Each row is a point on a landscape with many peaks, with its height.
A climber steps from a point to the highest of its 2 nearest points, and stops where none of them is higher. Distance is the straight distance between rows; heights are no part of it.
q562: [155 101 148 136 131 134 115 111 141 163 120  93  97 135  74 128  71 105
 125  91 129 141 167 114 143 136  99 166 101  75 116 111 123 118 117 162
  97 131 166 164 189]  (h 1.96)
q841: [120 146 141 173 126  99 115 133 169 153 127  80 109  99 172 104 147 199
 124 140 117  93  92 101 142 159 164 151 146  94 154 135 127  56 162 157
 100 151 139 148  95]  (h 0.99)
q889: [176 113 107  84 168 144 153 134  80 103 120 117 160 117  79 124  63  81
 136  99 158 154 161 100 116 105 124 136 104 110 116 104 140 163 114 128
 153 123 146 106 187]  (h 1.48)
q153: [128 156 133 165 134 109 104 136 127 122  90 109 105 106 163 136 129 137
  84 188 153 110 105  93 135 149 177 130 133 141 155 148 189  56 141 182
 153 121 160 103  46]  (h 0.63)
q238: [145 139 143 172 110 107 126 106 102 160 135 108 153  76 144 102 169 196
 139 111 117  86  88  81 171 112 106 125 115  79 147  92  84  77 147 138
 100 143 130 163 165]  (h 1.60)
q234: [114 160 137 131 105 118 131  98 105 145 136 155 140  94 178  78 190 205
 110 137 107  87  95 128 181 110  69 129 128 120 164 131  95  79 133 131
  89 136 107 153 141]  (h 1.82)
q623: [ 97  75 182 101 106 120 102 149 139 156 121 128 119 162  71 178 165  55
 109  93 124 132 149 182 110 155  91 147 105 211 101 163 136 164 105  56
 156 135 113 156 128]  (h 2.67)
q401: [ 96 187 117 135 151 164 121 106 144  79 119 135 121 100 170  68 108 235
  85 163 121  84 159 112 158 140 100 155 159  61 155 121 143  65 147 179
  69 128 126 114 103]  (h 0.50)
q214: [164 135 124 159 122 148 101 126 110 137  97 152 127 140 101 176  84  42
 111 159 146  78 133 152 140 114 185 114 115 151 135 121 184 158 138 158
 172  44 159 115 106]  (h 2.53)
q371: [ 97 128 120 116 125 150 150 146 150  84 112 178 164 147 163 158 129 122
 118 154 162 158 112 161 122 141 103 103 147 170 126 150 158 122 143  64
 162 128  89 132  68]  (h 4.20)
q558: [131 119 135 122 133 123 118 118 134 131 132  80 130 141 144 137 157 148
 170 138 116 155  51 127  98 129 129 128 156 135 143 137 119  99 123 130
 146 171  93 118  85]  (h 4.11)
q999: [104 102 158 115 151 111 133 136 185 136 100 157  64 161  96 148  79 134
 104  89 117 184 188 142 130 118 114 161 130 144  82 122 133 123 119 118
  65 147 164 152 174]  (h 1.31)
q641: [105 106 129 109 143  87 157 123 157 114 142  72 130 122 143  91 163 175
 145 101 126 163 119 100  90 131  80 115 105 142 121 121 114  85 118 118
 114 200 114 106 139]  (h 4.10)
q221: [114 175 127 137 147 169 127 108 135  87  84 158 167  99 147 133 101 186
  77 172 172 114 130 129 156 136  89 151 142 107 135 116 199  59 150 150
 141 109 108 140  84]  (h 0.25)
q485: [144 176 111 135 179 182 142  91 118  94 134 137 126 106 163  64  97 201
 125 151 108 124 148 111 135 131  93 160 163  47 136  89 119  85 117 198
  64 113 124 110 121]  (h 0.34)
q563: [ 78 137 163 134 124  42 117 121 167 166 112  90 118 142 116 148 133  93
 115 135 127 115 157 112  92  97 166  89  94 225 128 156 133 144 119 151
 176 114 172  80 148]  (h 3.69)
q853: [169 103 117 119 127 153 114 154 131 123 128 111 106 167  74 165  64  68
 155  99 128 142 150 133 123 125 183 150 122  99 104 110 136 188 133 112
 136 102 154 142 166]  (h 3.71)
q964: [160 104 145 102 118 129 109 146  89 129 136 150 106 152  78 144 150  49
 116 118 113 128 160 160 141 113 105 141  94 153 105 103 135 191  89  98
 122 124 138 159 167]  (h 1.81)
q957: [ 84  86 161 115  91 131 115 143 152 153 115 156 131 156  80 177 129 105
 105  89 123 137 175 174 133 150  89 177 122 161  96 160 107 149 141  58
 117 111 120 199 150]  (h 2.25)
q222: [184 139 105 149 139 151 116 111  68 117 157 141 171 108 158 112 183 139
 166 134 100 128  56  94 121 127 151 113 157 100 108  82  88 122 118 154
 157 128  95  89 111]  (h 1.91)
q764: [130  94 126  89 120  98 129 142  83 108 148 154 116 138 122 132 156  38
 108 139 139 156 150 160 108 128 101  87  83 194 129 148 128 182  93 101
 156 151 132  94 118]  (h 2.55)
q331: [108 148 136 106 167  96 125  89  99  84 110  82 171 127 131 140  73 120
 134 147 156 157 104  87  95  90 169 111 144 133 171 159 142 115 130 198
 169 112 145  63  92]  (h 2.09)
q367: [103 135 112 125 125 118 152 139 137 108 113 141 159 116 163 137 163 163
 131 143 155 132 116 110 121 135 109 104 121 142 134 137 145  99 149  94
 148 160  98 136  96]  (h 4.87)
q948: [ 63 150 114 115 136 180 134  98 160  92 135 138 157 117 135  96  85 245
 129 130 133 142 152 171 147 143 102 156 218  73 150 174 127 117 138 148
  86 126  60 119 112]  (h 2.61)
q772: [120 120 156 119 110 123 107 131 124 162 125 106 120 144 127 148 192 112
 150 148 115 115  39 152 110 133 115 107 133 189 138 159 127 113 119 109
 179 158  97 126  75]  (h 3.61)
q834: [132 162  90 123 147 152 153 157 140  49 129 190 101 151 203 121 123 128
 113 196 126 156 127 141 120 138 145  86 153 130 113 108 141 126 127 102
 112 120 119 103  62]  (h 1.87)
q923: [144 134 108 127 115 171 138 135 145 133 134 158 117 153 109 156  68 124
 148 113 122 136 156 144 146 124 154 157 162  85 100 112 104 171 148 111
 102  81 132 171 164]  (h 4.41)
q410: [134 147 132 189 117  87 138 174 145 180 118 107 107  94 156 128 172 171
 126 130 128  77 104  82 160 145 207 117 124 116 147 119 118  93 167 108
 107 131 166 161 108]  (h 1.18)
q994: [185 121 116  98 126 166 119 144  67 108 164 150 178 142  90 147  98  58
 149  93 131 110 128 139 122 127 160 142 128 137  95  98 147 221 121  96
 180  81 113 119 172]  (h 1.73)
q322: [165 110  90 179 110 117 120 152  81 162 155 105 172  73 129 128 159 132
 134 119 138  82 121  56 138 140 184 106 103  74 132 108 101 134 163 139
 157 143 148 126 134]  (h 2.52)
q466: [180 151 109 162 100 165 115 129 130 133 130 196 145 130 126 163  89  77
 117 139 134  78 141 155 139 155 164 140 133 118  98  88 168 168 151 135
 153  27 121 148 115]  (h 2.15)
q163: [127 151 115 147 120 122 131 167 145  79 115 180  96 149 183 144 129  88
  99 199 127 141 112 153 127 135 163  70 134 179 141 141 165 134 134  85
 152  96 138  98  47]  (h 1.58)
q963: [109 114 150 103 105  96  96 130  95 132 143  99 137 159  89 169 128  41
 140 116 116 105 125 139 103  93 183  89 110 189 146 168 124 227 119 110
 174 103 144  86 126]  (h 5.64)
q607: [110 126 125 132  89 121 122 117 156 153 125 189  55 151 120 121 125 129
 109 122  93 147 188 170 168 125 124 143 135 120 137 150  90 158 114 119
  46 110 151 157 170]  (h 4.42)
q741: [ 89  96 164 113 115 112 106 104 151 167 124 145 123 137 123 130 154 130
  99 114 142 135 133 186 126 164  49 166 125 168 126 161 145  90 124 123
 111 163  87 167 120]  (h 2.37)
q811: [133 140 137 113 143 119 153 153 139 100 106 135 110 164 130 170 134 115
 169 117 126 132 101 108 131  75 162  95 122 177 129 113 139 148 129  87
 149 109 160 127 131]  (h 0.80)
q631: [114  89 113 172  96  92 124 158 124 191 149  89 156  85 132 131 172 115
 103 118 148  91 140  92 115 172 162 109  88 111 145 156 130 133 163 127
 163 170 134 133 117]  (h 2.95)
q536: [152 144 134 154 166 124 139 118 156 124  74 100 100 115 113 133  86 138
 121 133 149 117 138  57 146 107 135 122  81  96 135  91 160  70 122 192
 114 115 202 122 143]  (h 4.64)
q744: [142 140  91 123 142 140 166 145  92  94 113 154 162  95 153 124 130 128
 131 140 154 115 154  76 130 106 135  84 101 111 119  85 124 130 155 124
 132 118 140 118 152]  (h 1.92)
q753: [160  99 182 102 124 123  97 141  98 141 150  85  83 158  57 137 163  57
 162 102  80 131 110 158 121 102 125 142 114 150 107 103 117 183  82 110
 134 151 141 142 177]  (h 2.19)
q144: [136 100 134  89 131  91 141 150 107 118 147 109  96 147 115 115 182  75
 144 116 106 160 118 119  88 110 111  97  84 177 123 128 102 164  80 105
 140 180 143 102 149]  (h 3.13)
q989: [ 89 119 121 163  86 118 134 140 165 166 128 138 153  92 168 123 145 157
  73 132 155  90 144 145 131 188 121 157 116 105 153 167 151  88 179 120
 120 153 102 172  82]  (h 3.91)
q344: [144 168 127 165 124 123 100 140 131 127 121 120  86 114 185 107 165 175
 101 188 117 106  82 123 138 158 168 141 159 119 152 142 152  66 145 161
 103 139 129 126  44]  (h 0.81)
q855: [120 130 158 112 130 124 152 132 141 132  97 139 114 148 107 153 137 144
 149  99 135 116 116 111 148  74  93 125 118 166 106  98 137 111 122 100
 133 112 146 175 165]  (h 1.02)
q228: [139 130 121 112 105 177 128 121 114 131 176 204 162 140 125 137 108 102
 130 114 109 140 163 193 139 173 123 168 172 124  77 140  98 200 125  95
 123  84  76 161 149]  (h 1.00)
q32: [170 136  95  91 176 178 173 135 115 102 124 137 189  93  95 111  55 149
 133 113 173 143 159 105 115 122  93 147 125  63 102  75 124 144 140 129
 121 119 120 116 185]  (h 1.67)
q931: [129  99  88 124 156 125 141 121 120  98 154  64 168 108 131 103 122 156
 156 122 155 173 126 100  79 145 121 118 129  78 142 128 121 113 133 150
 132 193  99  85  99]  (h 3.00)
q265: [142 174 131 118 139 177 154  99 112 114 151 220 123 122 150 103 114 145
 141 146 108 127 140 166 167 116 101 149 182 114 110 110 110 145 102 162
  99  62 107 141 158]  (h 1.01)
q836: [109 136 109 129 119 164 136 128 160 134 115 180  77 139 125 114  66 162
 117 118 118 151 193 143 156 120 124 149 163  74 118 139 106 144 137 140
  54  96 148 145 174]  (h 5.20)
q60: [110 176 149 160 155  45 123 150 200 125  97  87  81 111 164  83 161 200
  82 141 122 117 141  82 104 147 183 108 103 196 121 134 185  41 127 153
 130 155 190  72 100]  (h 3.93)
q62: [ 94 127 129 104 164 146 160 133 158  93 102 186  90 143 130 127  88 146
  92 129 136 177 179 152 130 119  83 140 138 128  97 111 157 112 116 116
  67 152 139 144 134]  (h 1.03)
q967: [132 129  94 102 173 157 162 125 114  70 154 122 168 126 158  88 138 174
 157 130 130 178 113 131  83 136 107 120 164  83 126 113  99 127 112 123
 109 184  73  88  96]  (h 2.57)
q383: [ 54 132 119 133 108 117 129  89 167 125 141 111 116 100 146  73 107 237
 111 100 117 103 160 132 172 138  81 146 158  95 179 200 119  70 141 146
  58 138 114 117 159]  (h 2.24)
q913: [ 90 139 139 123 117 105 134 137 191 130 109 118 109 140 168 132 155 169
 110 150 135 135 104 134 113 153 115 130 140 174 127 156 162  72 135 113
 130 154 117 142  79]  (h 5.70)
q639: [141 117 107 129  75 158 112 157 116 140 183 175 146 167 125 156 159  92
 133 102  98 114 148 171 140 150 149 129 133 123  94 133  79 212 122  51
 128 103  94 177 135]  (h 0.82)
q838: [105 114 164 143 101 120 115 129 124 164  86 114 150 128  67 187 122  64
 115 117 154  78 125 133 135 103 120 132  94 184 131 136 185 122 141 118
 192  76 146 146 135]  (h 5.14)
q720: [117 125 105 164 106  91 145 170 169 151 117 139  89 100 176 108 170 127
  80 157 142 117 169 120 122 169 162 104  86 131 140 142 147 123 154 111
 107 160 144 138  88]  (h 2.84)
q276: [110 168 110 139 159 140 123 128 133  61  81 133 141 114 154 132  82 155
  80 183 175 132 139  92 128 134 153 110 135 119 144 141 203  73 150 166
 158 112 136  97  51]  (h 0.44)
q929: [182 136 121 106 148 131 104 105  55 112 153 107 166 142 102 137  66  52
 164 109 130 108 114 121 115  99 203 117 121 130 137 111 128 209 116 177
 188  66 158  67 149]  (h 2.51)
q432: [125 124 120  98 137 156 144 124 118 103 152 197 153 150 160 131 149 114
 112 157 138 167 112 200 116 159  78 111 154 165 112 154 123 143 106  75
 137 154  65 142  72]  (h 3.66)
q99: [133 169 101 104 157 195 160 118 136 111 115 187 175  93 131  95  60 186
 123 139 152 106 166 125 149 127  89 142 161  67 100  89 108 140 146 152
  90  86 106 141 181]  (h 2.01)
q193: [121 117 176 107 178 133 148 115 162 119 117 104  73 172  96 135  83 133
 158 109 118 187  99 165 111  97 105 180 175 140 111 123 141  93  83 140
  96 159 142 140 143]  (h 2.98)
q365: [ 77 150 139 120 106 137 127  86 141 136 113 162 128 103 156  86 132 210
  93 132 122 102 150 137 189 117  52 144 141 120 165 154 134  72 135 141
  81 121 116 154 157]  (h 2.02)
q428: [ 89 112 125  97 107 157 136 113 128 128 143 178 144 138 130 112 118 163
 133 103 123 162 168 175 152 136  82 151 173 119 128 181  76 145 120  94
  89 120  94 166 161]  (h 2.79)
q837: [163 120 134 125 157 162 117 100 116 120 140  90 162 143 113 139 104 141
 185 136 140 163  61 143 103 128 139 162 184  94 132 130 132 111 122 153
 169 136  85 113 105]  (h 3.63)
q809: [142 150 112 113 156 143 168 150 128  82 126 130 100 164 156 135 135 151
 189 123 101 152  96 100 115  91 163 104 152 115 118  88  88 141 132  91
 107 131 136 127 128]  (h 0.60)
q166: [175 134 121 177 113 125  97 119  81 163 124 121 133  98 125 141 163  83
 114 163 137  66 106 118 146 128 170 113 109 128 147 103 146 116 126 180
 154 102 140 127 108]  (h 3.92)
q819: [187 121 112 144 115 162  90 125  72 137 174 128 190 128  93 148 132  99
 171  98 114  88  84 116 131 122 168 133 133 113 104  95 129 193 134 125
 201  80  98 122 153]  (h 1.49)
q527: [133 104 108  86 148 117 139 116  84 114 125  98 210  95  81 134  45  92
 109 106 184 157 173  80 106 111 117 121  93 110 147 149 133 164 142 151
 177 116 134  85 168]  (h 1.85)
q106: [138 132 156 134 142  89 127 121 138 143 102  94  73 137 129 127 165 115
 145 136 116 129  86 104 117  93 137 110 101 174 135 105 143  79  94 165
 132 138 166  98 127]  (h 2.78)
q578: [162 140 115 129 149 151 142 104 107 117 147 115  97 133 154  76 136 146
 145 133 104 149 127 117 112 125 105 143 134  66 132  88  95 102 104 174
  67 143 134 115 129]  (h 0.17)
q919: [137 108 165  98 120 111 127 130 122 154 155  96 101 159 110 118 193 122
 169  98  89 150  77 137 120  95  95 129 117 148 113 114  78 133  85  99
 136 167 127 148 163]  (h 2.62)
q107: [113  97 129  86 130 148 142 142 117 121 143 164 155 149 123 145 133 117
 130 112 136 177 143 180 117 148  84 141 143 140 102 150  99 153 122  66
 118 163  85 165 127]  (h 3.18)
q491: [152 137  98 131 107 134 148 163  91 125 141 160 156 119 142 144 172 127
 153 118 129  96 124  87 148  94 137  92 104 120 105  82  99 159 139  76
 141 118 134 159 157]  (h 1.61)
q347: [145 138 115 130 101 182 138 131 120 136  98 179 178 123  98 174  84  95
 108 117 158  92 142 143 154 122 125 143 114 127 101  97 163 139 162  95
 163  48 128 175 135]  (h 1.88)
q757: [ 84 130 150 103 156 103 161 120 183  98 105 119 117 145 136 115 149 186
 127 115 139 167 116 122 108 115  76 121 128 192 114 128 160  62 109 116
 127 168 118 123 117]  (h 4.84)
q460: [132 137 128 154  93  77 122 142 182 179 115 131  44 120 166  99 182 136
  83 151 102 115 133 151 134 160 150 129  96 142 151 131 123 122 128 133
  71 158 147 143 109]  (h 3.31)
q39: [114 100 148 120 108 138  88 110 131 167 138 154  99 150 122 140 145  80
 109 146 122 145 131 216 115 176  90 167 148 146 126 167 129 130 119 131
 106 144  90 151  88]  (h 2.71)
q513: [131 179 116 135 127 149 131 121 113  94 119 178 113 109 197  85 144 183
  91 187 122 104 140 128 158 136 108 131 142 107 138 100 135  80 138 150
  87 115 121 132 100]  (h 0.67)
q275: [114 145 159 145 139  41 117 134 162 157 105  71  84 116 142 103 171 137
 113 146 114 119 105  97  96 127 172  95 102 209 141 146 146  77 105 180
 148 138 178  70 106]  (h 3.27)
q745: [130 100 148 135 125  88 118 118 191 160 124  93  53 149  95 114 119 132
 134  99 100 160 171 116 118 137 109 158 101 119 102 112 110 111 111 157
  72 161 170 144 179]  (h 1.62)
q404: [159 111 122 121 133 124 133 117  66 127 147 106 157 114 118 113 181 124
 163 111 119 134  96  85 123  88 102 114  98 106 132  90  99 134 109 128
 155 163 126 113 159]  (h 3.19)
q619: [194 150 135 137 146 167 116  94  76 136 177 155 177 119 123 123 156 124
 177 123 105 110  66 137 138 126 142 150 170 108  96  73 103 158 104 155
 172  97  81 126 139]  (h 1.68)
q582: [ 97 166 134 159 144  83 151 170 197 111  83 115  93 115 165 127 136 190
  94 146 146 111 150  69 130 138 181 106 121 149 126 124 177  68 153 123
 115 138 182 116  99]  (h 4.74)
q861: [139 110 114 116 103 131 138 174 141 115 135 153 112 184 113 179 134  78
 157 101 107 135 144 143 130 120 172 106 113 149 104 129 110 212 139  34
 130 116 134 156 138]  (h 0.64)
q11: [163 116 145 145 136 117 122 104 125 148 122  51 129 103  93 115 102 138
 143  98 134 128 134  75 149 120  81 151  78  72 131  88 113  91 120 164
 127 152 167 148 192]  (h 2.30)
q877: [143 163 127 121 122 176 147 125 123 112 163 231 122 151 149 135 115 113
 134 141 106 136 134 189 158 129 115 130 177 149 100 113 108 180 107  88
 110  74 104 162 136]  (h 1.17)
q227: [132  87 113  91 120 135 111 144  83 133 131  94 201 127  56 160  71  69
 112  77 162 145 156 106 110 129 146 150 107 125 118 155 142 194 151  98
 197  99 125 116 165]  (h 2.27)
q73: [ 66 130 171  85 115  44 116 125 142 132 136 108 135 164 105 169 110  51
 112 115 118 145 159 130  89  87 166  83  98 222 141 178 112 209 130 108
 170 106 164  81 140]  (h 4.54)
q592: [148 203 120 146 131 172 142 113 115  99 129 195 143 103 183  89 130 180
 125 176 112  93 133 115 171 135 130 130 177  92 104  84 100 111 139 171
  96  65 118 131 137]  (h 0.83)
q493: [158  89 158 141 111  91 109 117  97 162 143  50 126 103  92 105 169 108
 143 102 119 113 114  78 129 109  88 128  65 113 129  94 108 110 105 146
 143 174 156 119 195]  (h 2.69)
q695: [ 92 114 123 153  84 123 124 148 139 160 123 154 136 119 169 143 170  95
  74 155 145 105 123 177 119 184 111 128 108 162 149 171 153 112 151  90
 149 134 101 148  64]  (h 4.52)
q285: [133 146  85 108 171 163 173 137 113  49 153 177 162 132 189 108 133 136
 149 160 138 159 115 132  96 139 129  95 160 119 108 104 122 139 123 105
 134 143  84  82  87]  (h 2.20)
q709: [ 87 112 173 150  98  69 124 142 157 191 106  81 149 121  92 160 156 100
 124 102 145  81 143 107 110 114 148 106  89 207 120 147 152 118 133 116
 199 100 158 124 162]  (h 4.22)
q945: [146 103 106 100 110 133 120 140  54 109 159 162 178 128 113 143 145  45
 111 123 135 124 153 138 124 122 130 106  92 163 115 125 136 208 117  87
 186 117 107 109 146]  (h 2.07)
q321: [112 115  82 140 136 101 159 148 140 104 119 127 128  99 151 119 120 124
 102 141 165 131 189  83 111 143 136  96  82 111 133 123 153 117 155 145
 117 159 148 109 116]  (h 2.34)
q790: [114  78 137 110 100 139  93 148  98 152 137  89 162 141  73 178 136  56
 128  94 136 128 137 140 103 150 142 150 113 142 115 162 137 176 142  80
 190 131 101 132 143]  (h 2.68)
q583: [152  97 133 154 117 124  75 130 129 172 124  76  87 132  83 152 116  48
 134 139 135 120 137 135 114 152 167 133 102 106 149 144 141 151 125 185
 145 135 150 110 119]  (h 2.70)
q873: [160 137 105 114 149 156 161 142 110  86 139 215 125 137 147 127  96  91
 115 148 133 159 175 175 126 135 109 124 148 135  88  97 144 171 114 104
 111 110 116 125 137]  (h 1.40)
q379: [ 88 125 143 156 101 103 106 148 152 160 101 137  89 129 140 165 156  60
  85 182 136 114 114 176 107 156 145 105 114 197 152 179 175 123 133 108
 168 111 129 109  45]  (h 3.82)
q403: [ 82 158  99 109 124 187 156 110 133 111 137 183 185  91 139  74  91 226
 152 138 131 113 169 141 173 129  83 134 192  75 131 141  81 152 137 134
  94  84  79 113 189]  (h 2.29)
q512: [115 102 150 127 127 140  95 129 152 147 111 126  79 170 110 175 121  55
 121 158 122 152 105 203 103 149 135 139 144 187 126 168 167 134 113 121
 140 132 120 114  61]  (h 3.20)
q267: [143 134 124 130 135 109 107 106  98 122 108 115 135 132 113 161  64  59
 122 137 142 106 135 107 127  99 186 102 104 131 160 134 147 162 135 190
 164  71 180  85 118]  (h 3.02)
q386: [139 101 136  86 140 112 132 142  57 111 162  94 151 135  95 127 151  80
 162  93 115 156 105  88 105  74 134 109 101 147 129 120  97 190  99 106
 174 157 135  89 171]  (h 3.83)
q905: [157 148  97 147 117 138 109 123  96 142 163 125 124 108 186  89 207 174
 143 140  83 126  52 112 113 146 141 109 145  96 135 117  70 106 132 139
 105 171  95 117  84]  (h 1.65)
q280: [109 124 163 117 132 125 132 103 156 144 120 137  73 155 129 114 125 152
 133 117  98 167 124 159 144 100  81 167 152 141 131 143 112  94 101 142
  71 140 134 158 146]  (h 2.59)
q400: [121 137 144  99 111 124 114 111 140 154 151 147  68 164 151 101 171 148
 142 137  71 151  79 183 128 129  94 132 148 161 142 160  79 121  89 120
  82 156 110 151 108]  (h 2.26)
q541: [104 100 149 127  99 115 114 141 135 163 132 115 135 145 105 160 185 103
 137 112 130 116 110 144 118 135 109 122 103 169 116 150 121 141 131  83
 165 147 110 154 122]  (h 3.15)
q146: [142 122 130 164 130  94  94 108 108 160 120  77 101 109 128 133 138  79
 119 167 137 102 100 109  98 132 172 110 107 133 174 151 145 115 126 208
 155 127 151  79  84]  (h 3.26)
q435: [140 122 138 162 108 120 121 132 124 163 100 121 129 114 112 157 141 107
 114 136 150  89 130 117 152 122 133 133  93 134 134 117 152 103 150 139
 151 111 144 164 127]  (h 4.63)
q448: [127 122 132 124 176 159 137  98 159  99 121  71 152 130 100 127  63 192
 167 118 146 181  96 146 110 125 112 177 186  68 140 124 145  88 125 156
 126 158  90 135 109]  (h 3.21)
q643: [170 149 119 148 173 126 125 113 102 105  88  95 148 108 122 141  67 112
 139 135 145 111 113  59 132 100 182 105 112  94 151 112 132  96 124 203
 156  82 191  96 123]  (h 3.70)
q940: [105 133 128 133  66  88 114 112 168 180 125 162  44 140 156  88 169 152
  91 129  79 118 148 174 164 153 122 138 122 141 168 188  86 133 116 126
  41 136 136 137 142]  (h 3.81)
q509: [153 140  85 117 186 170 174 136 125  70 123 161 117 131 145 107  77 117
 134 153 145 157 171 131 101 132 138 126 144  86 109  89 149 137 131 146
  98 129 132  98 121]  (h 1.76)
q597: [160 117 173 119 138 119 103 118  88 140 122  84  89 156  76 138 170  69
 167 128 106 107  69 138 122  76 127 115 109 172 131 109 136 132  85 144
 160 128 149 111 146]  (h 2.31)
q511: [182 148  92 184 113 138 108 140  75 143 162 156 167  86 161 140 184 128
 144 141 113  72  81  86 136 144 198  87 138 106 105  95 100 142 146 135
 152 114 118 120 112]  (h 2.18)
q884: [ 98 136 107 141 103 117 128 132 149 146 160 100 127 110 189  90 174 223
 140 117  98 118  74 119 126 160 148 118 156  86 154 156  63 110 156 117
  88 181  98 143  98]  (h 1.78)
q528: [129 121 156 145  82 117 116 122 112 166 145 105 148 109 109 122 161 155
 141  94 116  95 119 100 179  97  86 139 101 104 131 100  97 118 138 113
 122 129 130 190 195]  (h 1.42)
q703: [166  89 149  93 134 147  88 161  68 111 137 112 124 158  45 153 100  16
 115  95 112 130 165 167 119 127 152 154 125 162 103 128 161 233  96  86
 141 117 138 121 173]  (h 1.41)
q394: [ 99 136 106 107 104 137 131 121 140 141 172 155 126 147 178 101 179 179
 142 129  97 151  89 166 128 161 111 112 164 120 143 177  59 143 118  98
  98 169  76 148 100]  (h 2.00)
q173: [113 131 142 106 135 132 155 111 137 134 120 124 142 113 106 109 117 179
 142  93 134 134 146 105 163  86  61 146 119 109 114  97 108 109 128 119
  97 138 133 177 198]  (h 1.23)
q699: [113 114 109 133 169 110 164 107 148  83 143  40 160  97 125  81 134 217
 149 103 129 156 119  82 102 132  86 120 116  71 143  94 121  78 133 141
  88 195 109  87 113]  (h 3.50)
q89: [ 63 104 119 117  89 125 124 103 148 148 141 147  97 129 136  78 126 199
 139  94 109 137 167 162 166 149  93 133 168 111 170 231  80 117 123 116
  70 126 112 128 170]  (h 2.48)
q21: [116 108 144 143 134 124 123 123 175 147  95  86 127 134 104 157  92 141
 142 108 157 138 131 107 129 128 124 147 125 121 125 133 160  82 150 140
 149 128 136 160 139]  (h 3.94)
q162: [149 138  97 106 196 164 160 131 135  84  97 113 140 144 128 143  31 128
 149 124 161 162 130  98 107 112 168 127 158  94 127 120 159 121 141 153
 145 112 154  86 118]  (h 1.39)
q495: [ 94  95 177 112 141 124 125 115 184 152 107  89 121 165  84 159  98 150
 170  92 133 173 105 150 124 120  98 176 171 154 109 151 137  93 118 115
 137 148 112 170 150]  (h 3.42)
q613: [113 160 133 164 158 108 143 133 197 118  87 103 100 101 147 104 100 196
  91 132 140 101 171  59 141 138 132 128  87 101 125  94 159  52 150 160
  87 146 189 136 139]  (h 5.99)
q795: [184  95 128 119 135 144  82 129  94 146 134  78 118 145  54 152  75  28
 139 110 131 123 156 131 116 137 166 147 106  94 134 124 144 192 114 160
 161 110 154 111 160]  (h 3.08)
q431: [132 134 111 158  91 105 133 157 130 160 138 137 118 112 159 124 179 157
 144 124 104  90 109 102 155 115 161 104 119 118 131 110  81 134 149  95
  96 138 142 171 142]  (h 1.38)
q646: [124 113 111 111 189 108 163 102 107  87 133  60 164 116 105 106  72 123
 145 113 153 178 131  84  80 101 134 121 122  99 161 136 132 115 117 189
 146 147 148  57 111]  (h 2.49)
q770: [ 77 143 119 130 144 149 136 102 194  96 125  80 148 121 122 113  83 243
 138 115 135 151 127 126 131 139 108 158 182  66 143 144 124  88 154 139
  90 155  86 137 109]  (h 2.87)
q756: [131 150 116 172  94 117 116 157 117 103 125 180 130 140 154 168 130  51
 113 177 119  98 108 162 141 109 181  56 122 195 149 130 160 175 133  80
 166  48 148  96  55]  (h 1.32)
q903: [115  88 118 152  83 102  99 121 127 184 160 103 150  91 144 114 155 138
 103 121 141 108 135 138 128 185 100 159  99  89 148 158 118 114 164 134
 117 186  96 154 130]  (h 3.43)

Call two points neighbours if one is among the 2 nearest of the other. Go from one point of each pair to the other, from neighbour to neighbour, staying as high as possible. Name the lowest point that can't be avoided.
q836 / q963 | q583
q386 / q613 | q753
q963 / q435 | q563

Where does a climber stop that starts at each point below?
q855 | q913
q964 | q613
q905 | q695
q163 | q913
q619 | q695
q153 | q836
q32 | q558
